Each row is a point on a landscape with many valleys, with its height.
A ball rolls from a point to whichever of its 2 nearest points has the largest drop for the distance, and stops where none of them is lower. Distance is the straight distance between rows; heights are no part of it.
J892 height 592: [117  53  87  84  96 103 137  90 142 109 151  71  76 128 139 139 161 146
 133 115 143 127 132 113 139 105 144 106 171 120 153 148 161 106 157 147
 146 159 156 131 140 132  82 153 185 156 132 147]
J978 height 255: [102 193 104 190 123 127  94 138 132 178  82 141 215 148 147 133 126 116
 146 109  92 115 147 122 112 157 146 124 103 208  89  90 144 146 130  99
 135 118 141 139 128 102 166 123 100  75 104 147]
J151 height 136: [130 193 110 125 168  99 100 161 101 157 100 146 212  87 151 131 119 122
 129 159 183 126 103 118 132 142 115 116  92 156 138 124 115 163 124 111
 108 143 121 113 126 159 177  81 112  95 108 163]
J727 height 266: [117 132 100 114 187  89 104 128 115 152 159 111 139 136 140 122 119 119
 124 153 140 131  83 110 158 164 142 158  85 131 169 134 144 148 100 113
 107 147 102  63 106 160  90  73 143  97 122 160]
J218 height 91: [121 134  86 141 130 109 160 103 136 148 120 132 131  96 125 102 141 147
 171 142 169 129 130 117 130 127 172 109 147 188 105 161 113 118 135 143
 159 167 187 146 116 139 149 130 170 103 139 189]
J784 height 606: [171  90 128  54 109 149 172 107 112  97 149  92 125  41 146 113 120 133
 103 152 200 135 128  83 143 101  68 108 124  69 111 182 137  83  99 192
 147 170 148 186 149 131 124 144 182 174 150 167]
J479 height 147: [161 107 128 112 154 138 148  78 152 158 135  85 133 124  67 114 120 170
 164 127 136 102  86  95 180 185  82 128 100  50 144 132 139 142 104 126
 105 132 117 166 163 142 100 140 172 147 157 102]
J952 height 291: [122 132 112 109 148 130 102 119 108 145 111  96 131 137 143 107 136 133
  86 175 130 125  76 109 167 155 142 117  74 119 182  99 187 116 103 134
 108 167 109  66 110 172  70  77 135 115 119 182]
J626 height 174: [109 154 118 186  93 151  85 114 129 158  86 131 152 164 158 151 189 112
 116  87  50 113 159 145 134 126 136 123 147 182 117  81 171 115 173  73
 167 132 115 131 136 119 117 124  83  86 108 127]
J401 height 90: [110 117 138 128 134 111 133 140 138 133 124 127 148 154 106 121 161 134
 129 115  95  93 112 154 150 125 145 107 132 134 131  93 147 126 132 106
 118 109 106 115 135 119  94 135 103 139 119 110]
J452 height 535: [168 111  65  97 172 118 153  86 124 154 144 102 131  87 115 115 148 149
 164 133 191 141 107  75 199 166  88 143 109 103 123 180 144 138 117 132
 127 169 142 152 136 157 110  90 199 134 156 158]
J601 height 517: [131  74 128  82 115 105 144 150 115  70 190 123  48 128 142 112 113  88
  90 160 138 171 135 132 125  83 149 133 161 106 159 155 104  96 122 151
 123 123 126  66 100 126 102 108 145 157 137 133]
J966 height 245: [122  90 189 170 117 143 169 144 182 122 121 123 113 141  96 130 149 175
 166  81 106  96 159 157 108 105 107 135 184  95  87 133 121 164 161 118
 171  88 151 187 150  91 136 206 112 160 144  57]
J53 height 214: [ 87  90  96 122 116  98 178 160 158 121 108 136 107 128 131 104 147 148
 149 127 132 115 145 173 119  98 211  90 174 185  81 162 109 100 144 147
 177 130 187 134 136 114 140 172 137 112 104 156]
J565 height 123: [127 158 140 174  61 168  88 102 111 141  47 127 132 154 154 125 184 121
  88 112  66 129 151 141 133 118 131 101 129 169 145  66 176  94 178 110
 134 150 125 121 129 130 116 110  94 103 103 156]
J404 height 381: [144  97 130  70 167 118 115 130 108 134 144 120 123 147 137 159 154  90
  89 145 146 119 102 120 172 129  79 130 122  67 178 109 149 142 139 100
 105 144  44 113 128 159  62  80 115 146 126 110]
J370 height 237: [100 170  89 195 144 128  89 121 143 157 167 152 134 173 120 160  79  95
 171  96  87 133 133 136  94 153 174 201  96 190 114 129 130 151  95 112
 123 105 137 108 112 113 145 125 119  75 128  99]
J251 height 181: [ 96 148  94 143 167  67  95 170 132 161 136 139 187 135 132 145 133 100
 135 120 128 102 113 153 135 127 160 128 105 180 111 111 136 166 126  85
 122 116 109 107 121 129 129 112  95  86  93 115]
J710 height 438: [136 162 176 134 102 172  76 133  97 107 114 131 119 179 160 146 132  96
  70 140  53 158 148 115  97 135 127 116 135 129 152  75 142 118 117 129
  97  92  83  94 109 117 121 113  82 127 117 124]
J818 height 109: [139 117 143  80 155 120 182 159 111 113 137 146 183  67 116  87  97 128
 126 175 190 121  76 136 142 109 128  99  86  83 119 154 115 101  70 181
 114 123 131  98 134 143 146 100 124 148 142 162]
J850 height 284: [ 91 128  83 186 102 134  96  94 150 126 188 133  51 169 113 155  94 112
 176  83 102 146 162 151  80 121 176 216 154 180 130 162 113 136 137 124
 172 113 174 120 105 112 145 145 143  95 138  94]
J989 height 502: [119  86 118  85 117 102 136 139 121  93 153 115  90 137 135 118 146 114
  99 159 116 143 119 139 148  93 167 111 140 127 158 121 138  86 121 141
 122 134 123  62 108 137  83 116 130 145 123 156]
J74 height 432: [153  84 174  88 145 148 132  95 129 108 176 117  70 145 107 151 120 110
 128 136 152 142 121 119 152 145  68 166 142  26 171 123 103 133 145 111
 127 107  61 146 151 125 105 131 125 170 171  57]
J865 height 482: [114 118 117 169 139 142  89  56 147 158 157 107  96 157 110 181 144 135
 188 109 119 130 150 126 150 170 111 218 162 103 156 132 131 157 168  77
 166 115 113 156 147 133 120 136 122 114 169  74]
J303 height 548: [134 114 163 126 102 137 137 142 131  66 187 140  32 145 110 112  71 104
 123 123 128 173 140 138  74 110 129 158 134 104 140 155  75 118 117 153
 110 102 131 100 103 107 157 148 144 155 133  91]
J148 height 518: [143 122  83 131 149 127 128  61 135 155 149  92  97 125 109 135 134 157
 177 113 152 149 126  84 163 174  99 167 136 111 143 148 131 146 143 109
 141 158 141 160 131 153 109 128 194 119 164 132]
J343 height 218: [114 211 106 174 130 137 100 138 117 155 111 172 176 125 156 142  93 114
 139 123 130 151 141 113  97 155 143 145  97 206 116 123 111 142 117 112
 111 135 138 125 114 122 191 105 118  79 114 160]
J544 height 227: [118 121 156 160  73 146 119 113 142  87 125 110  81 186 101 123 130 124
 142 118  31 148 161 151  63 126 191 116 157 133  85 119 144 116 129 156
 153  57 183 103 115  93 147 192 116 144  96 108]
J586 height 579: [124  45  68  64 104 112 149  98 130 118 144  75  99  96 154 133 174 139
 124 144 171 122 116  99 172  94 137 103 135 124 146 169 180  97 133 168
 145 177 166 132 150 137  62 122 193 171 139 179]
J592 height 594: [133  31  90  54 115 107 174 127 144 120 167  79 126  71 135 113 158 140
 136 136 192 100 114 108 155  82 136 100 118 103 107 201 158 111 102 215
 148 149 179 158 172 111  78 147 193 187 149 157]
J764 height 155: [149 176 133 137 128 152 115 128 111 120 153 164  95 131 151 157  64 115
 127 109 149 176 147 107 110 155  77 188 114 123 165 163  61 147 122 107
  90 135  95 124 117 146 180 103 132 112 139 120]
J884 height 402: [144  65  91  67 149  89 183 144 120 121 162 136 134  69 147 121 166 105
 131 138 197 131 134 123 184  78  88 131 133 100 117 183 131 116 153 128
 140 155 114 124 150 130  95  85 162 168 152 139]
J107 height 177: [115 134 178 166 146 138 182 205 164 120 118 201 128 129  79 108  71 143
 156  91 141 110 150 178  82 112 129 126 109 129  70 156  81 153 112 149
 103  80 145 158 126  91 187 169 121 153 125  57]
J389 height 341: [160  92 123  87 124 147 195 145 125 120  90 123 178  29 137 108 166 147
 105 182 197 119 116 129 157  70 105  77 136 100 107 151 145  78 115 183
 158 173 172 167 158 152 111 108 136 168 149 183]
J685 height 550: [137  98  64  93 156 114 146  93 110 151 133  98 136  99 143 110 161 145
 143 158 174 138  95  95 197 147 131 141  99 125 140 161 175 116 106 138
 130 171 148 101 126 164  80  74 190 130 152 196]
J521 height 578: [143  96 105  99  94 137 102  88 120  92 170  77  37 108 161 132 105 122
 114 129 159 190 161  65  95 122 119 128 174 102 170 182 107 116 137 169
 139 170 151 133 100 137 119 147 200 128 142 161]
J700 height 210: [115 159  87 164 186  80  98 128 146 171 163 140 159 146 109 145 113 113
 173 100 124 108 121 141 137 151 144 176 106 164 120 128 127 168 125  90
 120 121 114 122 120 128 132 112 116  87 117  99]
J420 height 610: [136  86 124 120  89 136 149  84 153 129  95  82 111 123 105 122 172 179
 130 110 117  94 128 122 144 118 122  89 172 120 132 123 164 108 158 132
 141 173 157 164 157 126  80 163 163 156 129 142]
J468 height 139: [129  87 116  86 148 107 189 146 131 127 152 136 149  73 104  82 117 124
 151 164 189 113  85 124 151 112 151 113  94 111 107 186 124 108  73 181
 132 142 160 106 137 133 135 108 164 148 153 168]
J765 height 499: [124 137  81 174 148 118 106  57 146 163 165 114  97 136 114 156 129 146
 194  96 132 139 160 113 139 161 116 210 162 141 140 144 126 150 166  92
 165 142 150 160 119 139 128 132 155  96 162 104]
J650 height 395: [119 164 158 128 112 142 126 156 116 124  69 131 200 126 131  92 123 148
  89 170 114 110 100 138 115 126 151  64  80 131 123  59 137 104 113 162
 103 114 128 111 138 125 135 128  81 134 109 153]
J927 height 118: [116 167  88 184 152 129  62  98 127 173 134 116 143 164 158 148 132 121
 118 111  68 137 138 113 137 163 156 167 120 196 144  96 162 134 131  94
 142 139 121 104 108 136  98 103 116  69 122 137]
J482 height 166: [125 156 135 162  69 160  96  95 108 100 106 122  92 133 153 131 135 125
  98 131  77 181 174  96 106 130 127 121 182 161 141 115 121 102 159 128
 139 149 152 111 100 133 147 133 136 100 123 168]
J117 height 318: [136 142 145  96 129 140  80 129  93 146  75 109 145 143 145 112 147 114
  60 171 134  91  79 134 144 122 123  92  72 115 181  61 183 123 125 134
  95 161  80  96 122 158  75  73  87 133  97 148]
J558 height 280: [111 141 119 148  97 121 143 111 145 108 155 132  76 139  94 108  83 130
 167 119 141 144 130 122  77 136 177 137 127 164 105 173  99 121 108 167
 130 137 177 128 106 112 170 165 180 119 131 142]
J253 height 243: [119 146 120 105 188 101  79 150  95 142 162 110 142 138 168 139  95  94
  84 165 138 135  85 111 127 159 120 160  83 134 175 144 114 184  95 107
  92 134  72  72 106 165 104  71 117  86 108 138]
J967 height 137: [118 118  89 126 110 118 126  75 138 131 131  82  96 131 119 112 140 161
 153 138 132 144 114  97 130 146 176 113 141 164 133 137 144 110 121 153
 142 159 190 126 110 138 122 143 192 115 133 183]
J947 height 223: [107 133 112 166 104 137 128 166 144 142  70 151 160 149 156 134 193 131
 128  91  54  97 162 186 138 106 159  99 160 188  85  88 159 108 170  84
 182 110 129 142 145 105 129 140  68  96 101 122]
J108 height 360: [122 120 154  85 155 108 103 169  92 113 140 138 136 142 163 151 162  90
  63 142 131 112 115 152 137  96 112 110 137 111 161  76 138 142 139  91
 110 116  40 110 112 138  88  98  81 144 108 100]
J217 height 685: [111 158 164 164 122 134 158 166 142 137  84 163 171 137 110 117 123 153
 140 113  88 108 151 145 112 130 132 105 135 147  77 103 122 136 133 123
 125  92 139 151 135  93 158 169  91 127 118 114]
J560 height 219: [114 125 131 106 174  98 102 171 113 123 192 140 100 150 138 141  86  72
 108 133 136 143 107 140 123 129 132 171  94 125 176 150  93 162  89 116
  92 115  76  66 103 137 111  88 112 105 133 108]
J268 height 170: [118 124 122 144  74 140  96  71 138 102 136  74  74 160 114 109 125 144
 125 143  69 155 132 102  96 151 184 109 157 146 138 120 147 100 119 165
 130 128 185  94 104 130 123 154 164 118 113 171]
J588 height 173: [137 111  93  90 154 111 155 126 111 122 175 139 107  87 133  97 103 103
 141 153 191 151  94 106 152 128 126 158  93 120 141 194 113 125  83 157
 114 151 134  83 111 146 139  76 176 124 152 180]
J179 height 128: [130 102 129 109 120 124 133 125 130 142  82 124 140 144 113 115 189 148
 106 128 115  74  98 162 170 109 136  87 120 121 154  79 184 107 145 107
 111 156 104 120 148 135  56 105 105 148 112 136]
J714 height 44: [125 161  72 151 166  93 148 129 134 163 115 153 179  96 127 110 149 141
 177 144 178 120 125 127 149 138 172 128 133 195 102 150 116 125 135 119
 142 165 170 134 115 149 151  91 138  82 122 184]
J384 height 215: [154 173 155  99 129 137 146 143  96 120 115 159 168  82 159 128 116 142
  99 143 170 146 132 105 133 123  75 107 133 108 136 123  94 109 142 118
 104 145 112 133 129 147 177 113 112 143 125 155]
J706 height 566: [141  61  85  62 115 129 145  96 109 121 133  91  93 103 148 129 160 131
 104 168 157 126 103  95 196 107 115 124 118  98 161 146 198  90 118 145
 126 177 134 101 139 152  51  88 176 160 144 176]
J260 height 478: [112  79 103  91 102 100 152 153 132 102  95 127 113 125 141 113 186 140
 103 163 109 115 111 181 145  83 197  81 147 152 134  93 152  60 144 137
 153 135 152  88 133 140  91 120 111 134 109 171]
J937 height 120: [126 118 105 147 129  98 158 123 155 135 147 142 115 111 113 134 139 133
 177  94 165 122 162 136 139 117 101 147 163 136 109 164  97 145 170 101
 149 144 146 167 135 117 142 137 151 132 144 108]
J197 height 197: [130 116 119  97 158 108 139 151 111 107 183 146  94 121 128 106  76  98
 119 146 163 155 100 122 132 129 130 162  89 112 163 170  92 132  82 144
  93 134 105  59 105 145 135  83 147 119 139 140]
J951 height 641: [180 100 153 113 101 173 166 100 152 136  44 102 137  87  80 102 149 190
  86 129 136  68 112 134 153 100 103  76 136  87 128  97 184  93 118 160
 109 179 151 194 172 116  56 139 112 183 131 145]
J940 height 256: [109 130 140 161  68 131 132 114 152  90 139 124  65 158  98 114  89 123
 165 111  92 152 155 136  42 122 182 128 150 144  85 164 110 123 133 172
 147  96 194 127 101 100 179 200 153 127 103 121]
J860 height 304: [141 148 139 150 126 138 166 113 152 129 137 148 119 107  81 100  80 150
 186 116 168 122 110 115  96 152 141 123 106 145  83 182  81 132  88 169
 110 145 175 160 126 119 182 160 186 124 135 146]
J301 height 208: [122 108 200 160 147 139 184 182 169 109 126 165 108 139  85 107 101 163
 140  90 111 107 151 170  91 105 123 126 146 105  66 141 104 147 128 145
 134  52 143 172 127  81 158 200 102 168 141  42]
J412 height 563: [146 120 130 121 106 147 120 100 126  88 179 114  23 124 128 122  63 112
 133 127 155 190 140  94  87 134 106 169 138 110 165 183  67 133 115 156
 120 147 138 121 105 137 155 138 181 126 151 128]
J102 height 262: [110  73 103  98 112 111 189 155 161 130  90 119 136  93 139  99 162 156
 137 167 164 114 120 149 123  80 205  60 160 168  97 164 117  93 130 192
 185 156 203 147 157 135 121 157 152 133 121 183]
J761 height 259: [ 83  95  79 167 106 113 116 117 161 114 190 132  33 155 113 135 106 118
 186  73 160 136 171 172  62  97 166 188 156 177 128 187 100 135 159 131
 181 131 173 148 111 105 152 145 162 116 132  85]
J163 height 108: [113 141 156 107 160  97 132 180 116 118 149 162 156 124 112 117  88 112
 127 124 143 107 103 151 114 121 129 123  89 111 121 125  99 154 102 123
  89  97  98 105 124 117 151 126 105 139 119  97]
J437 height 216: [ 89 132  84 170 116 106 137 146 154 144 105 153 135 152 146 132 164 135
 152  97  79 108 152 177 136 120 180 132 165 203  79 123 132 108 157  90
 183 117 161 133 135 112 135 151 106  85 108 136]
J329 height 350: [149 122 157  99 101 140 155 100 141  94 125  86 128 116  84  77  96 170
 126 163 120 118  87 110 119 141 159  83 108  93 108 113 139  87  80 195
 113 127 170 117 126 127 122 164 154 156 126 165]
J757 height 171: [137 136 111 144 126 134 124  98 137 176  67 104 166 116 101  98 165 172
 131 132 132  87  97 129 185 156 130  91  95 135 151  93 188 121 138 120
 111 175 134 141 146 148  84 104 131 123 122 160]
J756 height 281: [129 146 144 149 128 140  99 120 108 136 140 140 123 152 153 172 148  97
 108 116 104 147 159 114 137 142  83 154 161 118 159 104 124 142 165  76
 127 133  72 131 122 145 117 115 104 115 137 105]
J137 height 200: [124 116 144 141  60 142 108 103 134  85 115  97  85 174 110 112 150 137
 104 139  40 144 150 139  88 119 186  88 162 142 113  96 157  84 145 158
 139  97 166  93 117 111 115 163 123 137  90 143]
J687 height 671: [150 144 185 149 139 146 173 158 162 140  90 152 185 105  86 111 125 180
 125 116 124  90 136 128 126 126  93  87 142 104  85 106 112 143 124 134
 106 112 125 171 153 111 137 160  97 147 129 108]
J499 height 70: [126 148 106 162  83 155 104  95 111 143  57 115 122 123 150 112 175 147
 101 140 110 136 135 123 152 127 140 100 124 173 160  80 166  79 171 118
 142 185 146 118 115 148 114  98 122  98 118 189]
J56 height 188: [131 204 133 167 117 149 102 127 108 130 128 166 132 140 163 150  86 114
 129 111 113 168 152 100 102 161 105 165 117 162 138 128  93 144 115 108
  97 122 119 120 112 129 179 114 120  93 129 149]
J831 height 140: [110 165 147 140 142 116 151 197 131 124 123 195 165 118 107 123  72 124
 147 115 157 116 126 162  91 123 143 122  89 148  94 144  86 148 107 138
  92  97 129 125 118 113 191 138 118 129 112 101]
J611 height 152: [167 192 162 118 144 155 127 109 112 139  99 139 184 116 125 129  79 163
 129 119 145 129 102  87 128 188  55 115  86  79 132 119  94 146  97 125
  83 120 103 153 145 139 187 131 131 125 120 125]
J807 height 241: [126 160 169 165  84 161 115 152  96  91 116 165 116 165 169 172 135  88
 101  92  54 175 194 136  82 111 113 140 166 136 114 104 127 122 149  99
 142  71 120 127 111  97 176 145  80 132 135  98]
J241 height 187: [135 169  98 152 162 120  98  89 130 181  99  99 170 133 113 110 148 162
 140 126 130 114 103 103 173 191 115 126  88 136 144  94 170 148 133  98
 112 156 119 135 128 159  98 101 146  98 124 151]
J509 height 270: [124 167 181 146 116 145 126 179 101  98 118 178 135 153 150 160 105 102
 115  94  88 150 164 146  78 113 107 138 131 126 105 100 117 138 126 105
 108  54  97 141 115  85 195 150  79 156 133  75]
J311 height 345: [115  83 148 147  82 132 120 111 134  79 134 111  54 143 154 156 170 125
 141  77  98 147 184 150  88  89 120 128 213 111 122 138 129 123 200 111
 198 102 149 154 122 109 135 196 123 143 128  85]
J893 height 533: [142  88 148 109  88 125 123 123 126  66 173 109  33 145 139 124 119 109
 100 130 111 179 159 128  87  95 142 126 190 107 145 143 101 107 147 143
 136 111 136 103  99 116 122 156 147 156 126 112]
J867 height 124: [114 159 104 165  86 136 113  93 121 130  99 133 121 127 153 119 152 134
 118 143 103 160 149 115 128 133 157 115 151 193 128 105 130  90 153 124
 156 157 165 111 108 137 146 122 130  80 116 187]
J968 height 720: [108 174 152 133 111 131 162 206  99  95  83 198 152 121 168 130 106 117
  92 145 117 163 158 166  89  91 169  98 132 171 100 103 104  98 139 132
 127  77 144 122 110 104 202 149  72 145 102 125]
J694 height 260: [ 92 147  91 210 118 151  89 110 149 143 166 148  96 181 120 174  91  95
 185  79  73 134 162 154  89 128 175 223 129 181 107 138 139 141 113 105
 162  94 159 114 108  98 149 142 108  91 142  83]
J139 height 330: [148 129 167 128 106 142 170 107 163 113 129 101 125 104  75  81  87 180
 146 139 135 113 101 106 102 144 147  90 125 108  89 153 107 113  80 191
 125 133 180 160 135 110 149 194 165 152 135 143]
J312 height 339: [106 130 130 118 149 106  75 176  97 137 145 129 144 166 176 174 172  72
  73 128  94 119 125 159 131 102 137 125 137 164 137  76 144 161 142  75
 127 110  57 113 108 130  96 100  75 115  99  88]
J869 height 607: [130  32 119  58 130  93 191 145 151 105 193 101 103  90 112  91 125 130
 127 129 183 111 119 134 141  74 135 111 118  91 106 196 129 105  99 194
 144 120 160 135 159  95  95 143 174 198 151 125]
J851 height 464: [116 116 162 158 149 152  79  92 141 157 152 122 119 166 104 191 153 111
 193 115 116 121 144 142 155 164  97 201 141  73 144 115 126 174 160  78
 152  89  78 162 156 124 126 138  88 131 163  28]
J529 height 338: [118 143 154 110 135 150  53 131  99 145 106  91 130 185 156 136 145  95
  49 165  81 107  90 125 129 146 133 116  82 134 176  63 172 145 108 129
  95 138  69  86 112 155  67  81  99 111  95 135]
J181 height 178: [146 191 136 128 163 142  84 115 111 152 112 127 174 140 139 139  72 134
 136 126 123 132  95  84 116 199  78 145  64 109 144 110 101 185  87 112
  75 110  87 132 137 137 176 123 130  89 107 123]
J930 height 156: [122 159  97 189 129 149  72  85 116 147 156 124  96 161 168 167 118 112
 116 112  71 170 167 101 120 157 127 199 168 186 154 136 128 135 137  92
 145 139 129 112  94 140 107 107 122  70 152 129]
J50 height 449: [124 106 195 131 139 160  99 100 130 118 165 122  85 172 107 181 144  99
 155 124 113 138 130 145 140 146 104 186 149  54 149 104 109 150 152 104
 145  79  64 149 144 115 118 144  91 155 168  24]
J399 height 293: [ 96 173 108 173 127 125 119 141 143 175  71 130 206 125 133 104 148 143
 141 152 114 113 115 138 139 152 176  99  98 195 116  89 141 120 133 131
 141 142 156 124 132 131 137 118 108  77 105 175]
J398 height 373: [149 146 157 114 104 163 141 110 124 121  70 109 165 111 103  77 115 172
  94 172 132 102  83 124 142 136 146  75  84  98 134  75 162  77  96 177
 103 147 144 118 133 138 108 125 110 143 126 172]
J882 height 142: [116 149 137 120 173  83  90 190 117 141 137 149 193 122 127 146 112  96
 120 121 144  94 118 164 111 113 109 125 101 142 102 114 106 207 125  83
  96  88  88 128 126 120 157 119  96 123  93  74]
J996 height 450: [110  87  85 104 142  84 166 164 138 137  96 137 167  98 137 114 193 138
 136 154 151 107 104 163 175  89 163  89 131 156 126 121 150  97 152 121
 144 158 139 103 149 153  95  96 117 128 119 170]
J279 height 153: [118 178 111 174 147 138  56  92 128 184 101  99 177 165 138 144 145 124
 124 113  81 116 120 108 135 183 120 142  84 161 142  71 179 167 137  91
 122 136 101 133 129 134 109 108 110  86 107 124]
J535 height 180: [154 167 139  87 168 114 125 160  97 137 107 147 215  76 145 127 124 131
 112 150 194 123 111 112 149 129  64 100 106  92 141 131 110 150 132 113
  98 141  93 131 145 157 166  89 107 134 111 145]
J476 height 415: [174 107 143  79 139 159 141 103 109 116 154 125  87 127 137 149 102 117
  88 148 152 154 127  82 160 153  49 152 132  32 173 140 102 120 135 113
 113 143  61 139 136 156 111 108 138 145 155 111]
J466 height 593: [154  92 105  65  97 141 140  94 107  93 151  81  87  67 155 116 123 125
 107 145 180 159 134  67 127 111 107  98 139  86 139 169 132  87 115 183
 144 178 151 153 118 140 114 147 194 157 144 173]
J454 height 131: [106 113 154 128 114 120 143 172 135 100 113 146 128 174 122 114 152 124
 115 116  54 109 132 183 124 110 193  95 147 143  95  88 148 107 131 122
 140  62 121 119 124  96 115 166  85 139 109  98]
J821 height 169: [107 118 108 168 113 107 150 130 156 140 128 142 121 134 120 137 160 144
 172  87 107 105 167 155 133 114 130 138 183 163  94 136 121 134 171  97
 179 123 154 164 136 116 138 164 121 111 126 120]
J316 height 625: [162 115 153 139  84 175 135  69 146 143  66  97 113 138  78 108 156 179
 118 108 100  75 116 127 144 136 102  91 141  94 142  89 189 109 144 134
 116 162 139 175 158 124  72 152 135 165 128 125]
J899 height 75: [155 159  98 147 159 101 141 113 137 151 143 154 139 104 115 137 127 124
 173 101 178 139 162 111 151 154  74 161 143 125 119 161  94 157 166  90
 126 158 121 169 128 144 165 101 152 112 143 118]
J38 height 655: [174 132 178 126 136 171 181 135 156 133  64 126 181  69  81 101 134 200
  84 139 149  78 115 127 144 117  93  72 128  81 103  97 143 106 113 159
 110 151 139 181 168 120  92 139 104 165 132 139]
J498 height 258: [109 143 119 177 155 142  69 106 139 146 187 125  85 178 114 168  76  96
 175 112  91 151 123 134 103 163 151 229  95 139 156 144 106 164  92 111
 115 100 106 105 115 128 127 120 115  95 156  73]
J906 height 220: [ 92 102 116 172  99 116 150 137 168 123 145 143  69 144 117 134 120 129
 185  69 130 116 181 169  77 105 149 153 175 157  84 178 101 142 165 125
 186 113 178 176 120 100 169 188 138 121 125  88]
J564 height 396: [151 103 120  71 161 130 141 119 105 130 146 116 131 114 141 126 126 116
  97 160 159 133  99  91 180 147  81 135 102  62 169 133 148 121 111 116
 109 152  72  99 131 161  89  84 140 145 139 142]
J559 height 425: [127  71 106  88 154  78 174 165 130 128 139 142 158  99 119 124 173 125
 135 133 166 100 114 153 185  89 126 106 135 115 131 140 139 125 144 114
 128 137 110 108 148 131  87 100 132 158 132 130]
J188 height 212: [140 169 161  98 164 119 100 164 103 142  86 138 232 100 133 132 113 152
  93 149 160  87 102 131 120 129  74  82  91 104 114  97 109 175 127 116
  83 108  88 149 149 135 162 116  93 139 102 121]
J991 height 277: [135 144 122 146 183 133  74 104 127 157 170 119 105 168 128 169  99 102
 147 128 114 151 111 104 129 190 105 215 104 107 183 134 102 177 114 101
 103 110  78 118 125 149 113 106 119  92 147  82]
J131 height 299: [135  70 112  84 110 143 193 148 160 122  76 101 149  62 134 103 171 168
 110 177 176 106 115 132 124  68 175  49 142 130 106 157 145  75 109 213
 174 167 208 169 166 135  96 151 147 159 131 186]
J341 height 419: [114 172 166 122 117 143  80 158  91 125  92 134 181 146 168 137 125 111
  71 148 102 126 122 130  95 122 128  94  98 143 136  60 138 139 121 118
  99 104  87 112 123 119 149 115  74 128 104 135]
J66 height 116: [159 147 114 121 155 118 137 133 119 134 165 162 109 103 131 141  98 101
 149 106 199 163 150 113 144 135  50 181 123  93 151 177  70 154 149  93
 112 151  95 137 133 141 168  87 146 131 140 105]
J14 height 249: [148 157 139 121 117 138 127 117 101 118 120 144 127 111 159 139 135 126
  94 134 134 160 153 102 145 137  79 125 156 121 155 117 110 112 158  97
 120 160  99 125 117 152 138 108 121 127 136 154]
J975 height 376: [161 106  97  79 136 123 176 128 105 128 111 128 174  44 148 120 167 120
 121 167 201 132 117 103 191  99  76 110 124  91 129 165 152 101 133 140
 137 177 125 139 151 158 108  73 151 153 145 174]
J508 height 634: [135  80 162 112 141 107 187 154 154 110 153 135 121 103  93 101 124 148
 134 113 151 108 128 149 139  99 111 112 148  94 104 148 105 123 133 140
 134 111 131 154 142 105 121 160 136 170 142  90]
J122 height 294: [108 146 164 154 137 129  99 170 120 129 152 164 127 166 134 168 116  78
 142  92  99 129 143 157  96 121 123 165 119 123 118 106 109 174 120  90
 118  67  79 133 119 104 159 138  80 133 130  44]
J356 height 312: [127 116 164 150  92 154 112 102 117 104 138 131  86 149 141 169 164 113
 123 104  83 144 171 134 120 112  94 145 195 105 143 109 124 123 182  92
 159 114 107 142 119 124 122 152 109 141 144  91]
J236 height 701: [103 173 153 174  92 150 159 177 126 121  70 182 154 143 139 123 110 126
 130 118  80 144 176 157  82 118 160 110 141 181  60 121 121 112 132 135
 146  91 167 141 125  89 201 173  91 120 106 134]
J95 height 453: [150 147 167 136 114 174  82 104 108 112 141 112  81 182 139 146 105 107
 102 144  64 164 134  96 115 172 113 150 139  99 174 110 117 128 109 128
  97 104  89  95 110 135 110 129 107 119 142 127]
J221 height 168: [100 103 136 128 111  99 163 166 142 104 135 151  99 150 112 107 125 133
 136 123  97 122 138 174 115 103 185 108 154 158  98 133 118 104 135 138
 145  89 153 112 123 104 133 175 126 141 108 112]
J630 height 117: [169 141 148 116 133 148 153  84 129 129 133 116 130 107 101 112  94 157
 143 126 143 134 103  86 153 174  75 128 108  67 136 136 105 127 100 135
 112 143 123 156 141 139 154 144 166 137 147 125]
J852 height 315: [101 135 146 129 157 125  56 166 111 148 166 123 147 186 159 191 141  58
 117 114  83 117 119 153 106 118 132 156 120 144 123  89 141 198 113  83
 125  76  61 131 119 115 121 117  78 120 115  40]
J693 height 222: [131 160 173 111 156 134  83 138 117 144  95 115 209 150 116 127 103 138
 109 135 107  76  86 118 100 157 101  94  70 103 113  67 129 187  94 127
  74  91  82 139 144 115 141 138  93 129 107 100]
J824 height 92: [141 184  77 148 189  85 115 151 126 166 116 153 202  97 119 128 126 122
 167 127 195 119 128 129 148 145 128 137 112 167 109 160 108 158 139 111
 112 152 136 132 116 153 167  83 127  84 113 156]
J503 height 77: [130 127 153  83 170 105 163 187 109 109 151 174 164  90 112  92  66 117
 115 141 191 113  80 154 114 106 124 113  72  86 122 152  91 126  73 162
  86 100 107  92 130 126 161 113 120 152 122 120]
J48 height 619: [141  33 138  72 144 105 210 176 160  94 151 111 127  89 103  95 140 160
  98 130 168  99 115 155 142  57 144  90 151  93  91 159 129 104 119 174
 143 116 153 151 159  93  82 152 140 193 145 112]
J916 height 206: [128 157 158 175  62 175 100 109 112  97 113 135  93 168 145 154 132 108
 113 108  45 176 188 113  73 124 128 136 176 147 107 118 126 115 144 122
 153 100 162 117 107 102 169 159 110 115 127 130]
J743 height 201: [125 171 166 140 153 135  80 119 127 154 121 131 175 158 121 157  99 115
 146 113  98 110 112 113 108 176  84 146  81 101 128  94 115 189 102 103
  92  89  82 145 149 118 158 141 105 115 121  73]

For each start below, name the point where the ball stops.
J592: J499
J260: J401
J398: J714
J50: J499
J420: J499
J117: J503
J122: J499
J466: J401
J784: J401
J529: J503
J991: J503

Write out the way that a ball takes from each point below.
J710: J341, J650, J398, J329, J139, J860, J558, J940, J544, J137, J268, J967, J218, J714
J687: J38, J951, J316, J420, J892, J586, J706, J685, J452, J148, J765, J865, J851, J50, J74, J476, J564, J404, J108, J312, J852, J122, J509, J807, J916, J482, J867, J499
J48: J869, J592, J586, J706, J685, J452, J148, J765, J865, J851, J50, J74, J476, J564, J404, J108, J312, J852, J122, J509, J807, J916, J482, J867, J499
J968: J509, J807, J916, J482, J867, J499
